Points, in no order, along strands that fork and pass close to each other.
Two points are linked if the straight distance between their rows is under 59.9. Some points are linked to none.
Z_632: [  1  -5  -9  15   5 -24   8  12 -24  12 -13   7 -17   4  -6 -16 -12  -1
  47 -36]
Z_686: [ -7   9  13   8  20  -8  19  24 -17  22 -11 -32 -30  25  19  19   7 -18
 -28  15]
Z_602: [ 18  31 -11 -21  11 -28 -12   4 -40  15  23  14  -5   4  15  -8 -50  -7
  31 -48]
Z_383: [ 44  33  20   3  -9 -12  47   4 -23 -11  38  32 -19   2  27 -32 -23 -44
  37 -13]
Z_968: [ -6  24 -18 -43  30 -23 -48  -4 -16  23 -12   9   8   3  -7  21 -12  17
   1 -12]
Z_691: [ 12  18   9   3   7 -16  32  25 -28  29  35 -31  -7   1  25  34 -10 -20
  -1 -24]
Z_721: [  9  44   2 -25  24 -16 -29  -2 -36  12  29  -7  -8  26  32  15 -34  -2
 -25  -4]
Z_984: [-18 -35  19  58 -21  12 -12 -38   2 -42 -12   2 -16  -8   3 -21  -3  12
  -9   1]
Z_883: [ 11  31  -8 -14  30  -2 -47 -24   6 -19 -24  10  14  15   6 -20  24  44
  -4  31]
Z_679: [-15 -50   4  19 -30  -5  15  25   0   6 -48 -14 -23  -9 -17 -20   9  -1
  -2  -8]
Z_641: [  8  18 -23 -12  17 -27 -11   3 -34  22  14  12   9  -4   2  13 -37   2
  46 -53]
Z_390: [-10   4  -9   2  30   6   4   6  14  26 -13 -17  14   1   2  25  34  -1
 -31  33]
Z_795: [  7  31 -25 -34   2 -36 -33   7 -27  16  40 -18   1   6   9  40 -38 -16
 -22 -34]
Z_451: [  8  18  19  24   4  -9  20  12 -29  -9  10 -13 -32  44  32 -19  -7 -15
  -3  13]
Z_57: [ 13  14  -7   4   9 -21   7  -2 -24  -2   7  29 -11  13   8 -24 -28  -6
  58 -33]
Z_285: [ 22  22  22  28  11  13  36 -17 -22 -13  42   6   7  36  35  -4   1 -20
  13  10]
Z_20: [  8  15  -1  23  29   9 -18 -33  -4 -21  10  25  23  31   4 -17   6  20
  24  12]
Z_565: [ 12   6  11  40   4  15   8 -38  -5 -39  26  30   2  42  17 -23  -8 -14
  18  14]
Z_79: [-10  21 -18 -30  18 -29 -23  12 -22  33   6 -13  -8   4   0  37 -25 -11
 -16 -26]
Z_189: [ 37  27   4 -14 -21 -32   6  16 -38  21  58 -17   8 -17  29  21 -41 -26
   1 -41]
Z_323: [ 37  43   8 -26  -3 -22   9   4 -41   7  38  23 -12   3  27 -20 -53 -21
  16 -37]
Z_965: [ 11   6   3  28  17   9   8 -31  -9 -25  24  32  13  31   7 -12  -3  -6
  43  -7]
Z_208: [-21 -44  11  36 -45  -3 -11  -8  -3 -51 -34  13 -25 -41 -19 -32 -19  18
  11 -29]
Z_335: [ 23  34 -10 -14   4 -14 -23  -8 -25  16  62 -10  33  -1  24  42 -32   1
  -2 -26]
Z_419: [ 42  40   3 -28 -15 -26   2   4 -44   8  54   5   5  -3  31  -1 -46 -23
  -1 -39]
Z_501: [  0   1 -13 -43  15   8 -22  -2  32  10 -32   4  13 -12 -23   3  38  27
 -15  31]
Z_225: [ -5   0 -27 -13  21 -20  -9  13 -19  36   1   9  20 -16 -11  32 -24  12
  33 -50]
Z_537: [ -5  10 -11  23  27   7  16  15   7  36  26 -19  33 -13   7  65  13   2
  -2   2]
Z_667: [ -4  -7   6  31   2  -7  -4 -15 -18 -26  -8  13 -14  29   5 -26  -5   5
  24  -3]
Z_770: [ -2 -10  -6 -29 -40  39 -25  -5  61 -55 -29  -5  12 -33 -47 -23  -2  47
 -16  14]
Z_816: [-10 -66   9  38 -17  31   7 -17  18   1 -26  -1   8 -26 -28  -9  14  10
 -12 -13]
Z_5: [ -8   4   2 -42 -24 -11 -33   9  11 -49 -48   1 -10   0 -23 -18   4  53
  -4  26]
Z_870: [ 22  36   7  14  30  14  10 -15 -16   3  52  -4  36  19  28  23   3   2
   9   5]
Z_356: [ -1 -10  -9 -39 -36  40 -17  -4  74 -35 -26 -14  10 -27 -34 -26  14  24
 -23  32]
Z_483: [ -5  -9   4 -21 -38  20 -26  -9  34 -63 -36  -7   5 -23 -34 -23   6  51
 -23  20]
Z_370: [-12 -50   5 -25 -41  61  -5   5  75 -14  -8 -19  11 -42 -37 -25  10   1
 -25  21]
Z_357: [ -5 -13   9  50 -23 -10  -5 -23 -12 -51  -9  17 -24  15  10 -41 -20 -11
  25  -9]
Z_339: [-21   3 -20 -21  16 -15   1  27   6  52  -1  -9  10 -17  -2  55   0 -18
 -19  -6]
Z_804: [ 18  23  11  13   5 -22  25  20 -32  12  15  -8 -28  15  21 -17 -23 -21
  22 -23]
Z_355: [ -4 -55  16   3 -36  57  -3  -9  55 -12 -20 -12   9 -47 -32 -17   8  14
 -30  13]
Z_280: [-10   6 -12  -5   9 -19  16  37 -16  47   9 -21  -1 -16   0  54 -16 -15
   0 -28]
Z_73: [  6  38  -6 -21  39 -12 -40 -11 -26  12  11   6  12  17  15  14 -16  15
  -8  -1]
Z_668: [-20 -17   8   5   5  -2  23  24   0  22 -29 -26 -20  18   1  18  27 -13
 -39  30]
Z_21: [ 35  20   9  19 -10 -14  37  -4 -17 -21  25  36 -23  17  16 -35 -26 -41
  53 -14]
Z_141: [-13 -14   7 -15 -33   2 -27   3  14 -49 -44  -1  -7  -4 -24 -21   7  44
 -11  15]
Z_457: [ -7 -45 -14  37  13  18  23   0   5  18  -7  -4  26  -9 -28  17  25   2
  14 -15]
Z_996: [ -2 -19 -12  45  24  12  31  -5  -3  12  20  -3  24   1 -10  22  16  -2
  33 -23]
Z_785: [ 12  29  -9  17  37  11 -33 -38   6 -18   0  17  30  22  10 -24  19  32
  11  24]
Z_732: [ 16  26  30  28   6   5  24  -7 -26 -23  26   1 -19  51  39 -22  -8 -20
  -3  18]
Z_446: [-17 -21   6   5 -37 -15 -23   0  -5 -52 -43   9 -15  -6 -15 -32  -4  36
  10  -7]
Z_584: [ -3  18   2 -40  -2  -5 -40   1  20 -32 -44   0  -7   1  -9 -12  19  43
 -19  43]
Z_989: [ 26  11  -2  21  -2 -13  20 -12 -13 -20  19  38  -9  13   4 -31 -27 -33
  71 -30]
Z_353: [-26 -46   7 -23 -28  17  18  26  34  16 -33 -16  -8 -15 -24  -5  34 -19
 -31  36]
Z_900: [  1  38 -30 -24   6 -28 -43   1  -8  24  45 -20  11  -2   4  60 -20 -10
 -38  -9]
Z_670: [-12 -44  -1 -38 -35  43   5  13  65   2 -11 -14   6 -28 -34 -19  29  -8
 -21  33]
Z_704: [ -6  -2  -8 -15  21  10  -7   1  24  15 -30  -4  12  -2 -13  13  39  11
 -25  33]
Z_562: [-33  14 -25 -61   1  -9 -10   7  39  56   0  19  15 -40  -4  29  29 -17
 -36  24]
Z_181: [ -5 -31  -2   1  -9  12  -9  -5  18 -10 -37  -4   6  -8 -26 -11  23  26
 -10  17]
Z_923: [-13 -26  -2  20 -42 -28  -9   9 -13 -43 -43  11 -30 -18 -15 -41 -11  19
  26 -23]
Z_484: [ -8   9 -15 -25  18 -32 -11  23 -22  33 -16  -7 -16   1  -1  21 -24  -2
   2 -27]
Z_684: [  3  14  15  39 -12 -15  15  14 -27 -21  -4  -5 -42  33  25 -38 -11 -17
   7   2]
Z_729: [ 31  34  24  13  13  15  30 -13 -23  -5  62  10  26  22  40  15  -4 -12
  13   4]
Z_678: [-12  -7 -20 -26  17 -27  -8  25 -17  40 -25   3   0 -12 -17  24 -18   5
  20 -37]
Z_471: [ 17  10   5  23  16   8  28 -22 -15 -14  48  25  26  17  16   6  -2 -10
  48 -19]
Z_845: [ 14  41  15 -14  18 -12   1   8 -40   8  32 -14 -19  29  41   2 -27 -11
 -26  -3]
Z_408: [ -7  18  -7   6  33   2   8  13  -1  30  11 -23  16   0  13  47  15  -6
 -23  14]
Z_440: [ -6 -20   4  20   3   2 -11 -13  -4 -15 -22   2  -1  17  -8 -13  16  23
   4   7]
Z_758: [ 36  41  17  -8  -7 -23  30  16 -38  11  33  11 -23   1  28 -27 -36 -30
  23 -30]
Z_637: [-26   8 -21 -36  19  -5 -12  13  19  49 -13   6  13 -22  -6  44  19  -8
 -30  16]
Z_244: [  1  20 -11 -60 -15   9 -28   1  51 -29 -40   3  -3 -14 -23 -14  21  44
 -14  39]
Z_170: [  9   7   0  30  20   6  26 -11 -13   3  39   8  32   5   5  23  -1  -1
  50 -25]
Z_580: [-25 -30   2 -50 -31  25   7  19  57   9 -17 -10  -5 -19 -22 -15  39 -14
 -27  45]
Z_308: [ -3 -33   3  64  13  24  17 -39   3 -10  14  -1  10  10 -10  -3  17  -3
  10  -6]
Z_445: [-14 -19  19  65  -9  13  -6 -46  -3 -42   2   7 -15  15  15 -28  -2  -3
  -6  14]
Z_127: [ 12  29  -1  15  38   9  -7 -22 -15  -2  26   9  26  27  20   9   3  10
  10   9]
Z_581: [-33 -25  -6 -64 -16  14   7  25  47  34 -13   6  -2 -25 -17  -3  42 -19
 -17  38]
Z_528: [  3  -3  22  56 -13  11   7 -44   1 -49  18  18 -16  34  24 -24 -10 -21
   7  13]
Z_229: [ -1 -25  -6 -21 -19  23 -12  -3  44 -17 -33  -9   5 -16 -36 -14  28  27
 -21  31]
Z_186: [ -8 -31 -12  30  24  21  20   1  15  23  -6  -9  35  -8 -21  23  36   3
  -7   7]
Z_30: [  4   3  15  56 -22 -10  15 -11 -10 -41   2  17 -40  22  23 -47 -22 -32
  21  -1]
Z_980: [  5  25  13  -6  16 -22  12  23 -31  22  11 -31 -31  23  25  15 -14 -18
 -28   0]
Z_549: [-12 -46 -10  14   6  28  22   7  32  32 -16 -13  31 -15 -24  17  45 -12
 -22  19]
Z_737: [-36  -3 -16 -73  -7   3  -1  20  45  47 -10  16   8 -37 -12  10  35 -17
 -21  33]
Z_851: [  0  18  -7  -5  -3 -22  12  29 -17  42  33 -35  -4 -13  16  60 -20 -23
 -14 -26]
Z_612: [-10 -61  22  33 -28  51  -9 -28  32 -16 -21  -1   3 -48 -30 -15  10  25
 -23  -4]
Z_180: [-26 -32   4 -10  -3  10  21  24  24  29 -26 -19  -6  -2  -9  15  40 -23
 -40  41]
Z_821: [-12 -63  -4  40  -3  15  23  -5   9  17 -22  -5   8 -11 -30   0  18  -4
   3 -16]
Z_567: [ 12  13  14  18  10 -12  35  19 -31  15  25 -21 -15  11  22   4  -6 -25
  11 -19]
Z_790: [-19 -50  20  30 -47  13  -6 -11  10 -40 -32   2 -16 -36 -21 -24  -9  22
  -9 -18]
Z_71: [-25  -7   0 -53  -6 -12  -7  25  13  22 -39   3 -18  -6 -13   9  17   4
 -23  31]
Z_381: [ 13  18 -15 -30  29   0 -39 -17  20  -1 -32   7  16  -1  -8  -2  31  38
  -5  28]

A fork is a point with three links. Follow the links from the first point to the second and name the forks in between, in order.
Z_704 / Z_370 -> Z_20 Z_965 Z_457
Z_923 / Z_729 -> Z_141
Z_637 / Z_845 -> Z_580
Z_965 / Z_737 -> Z_457 Z_580
Z_678 / Z_353 -> Z_323 Z_758 Z_580
Z_632 / Z_602 -> Z_758 Z_323
Z_285 / Z_390 -> Z_20
Z_984 / Z_562 -> Z_965 Z_457 Z_580
Z_537 / Z_170 -> Z_20 Z_965

A fork is a point with three links, a tip a point with one. Leave the first point through the second and follow the links. Name the first fork or tip that comes.
Z_567 / Z_691 -> Z_580
Z_141 / Z_483 -> Z_20
Z_729 / Z_285 -> Z_141
Z_180 / Z_668 -> Z_968
Z_795 / Z_79 -> Z_323
Z_20 / Z_785 -> Z_537
Z_670 / Z_370 -> Z_457
Z_637 / Z_339 -> Z_758

Name the points in between on the shortest way along the links from the first point to the second, in order.
Z_790 / Z_667 -> Z_208 Z_923 Z_446 Z_141 Z_483 Z_770 Z_356 Z_229 Z_181 Z_440
Z_668 / Z_996 -> Z_180 Z_353 Z_580 Z_670 Z_370 Z_355 Z_612 Z_816 Z_821 Z_457
Z_785 / Z_770 -> Z_20 Z_127 Z_870 Z_729 Z_285 Z_732 Z_451 Z_684 Z_30 Z_357 Z_667 Z_440 Z_181 Z_229 Z_356
Z_383 / Z_980 -> Z_758 Z_804 Z_567 Z_691 Z_851 Z_280 Z_339 Z_637 Z_562 Z_737 Z_581 Z_580 Z_353 Z_180 Z_668 Z_686
Z_804 / Z_484 -> Z_758 Z_323 Z_602 Z_641 Z_225 Z_678
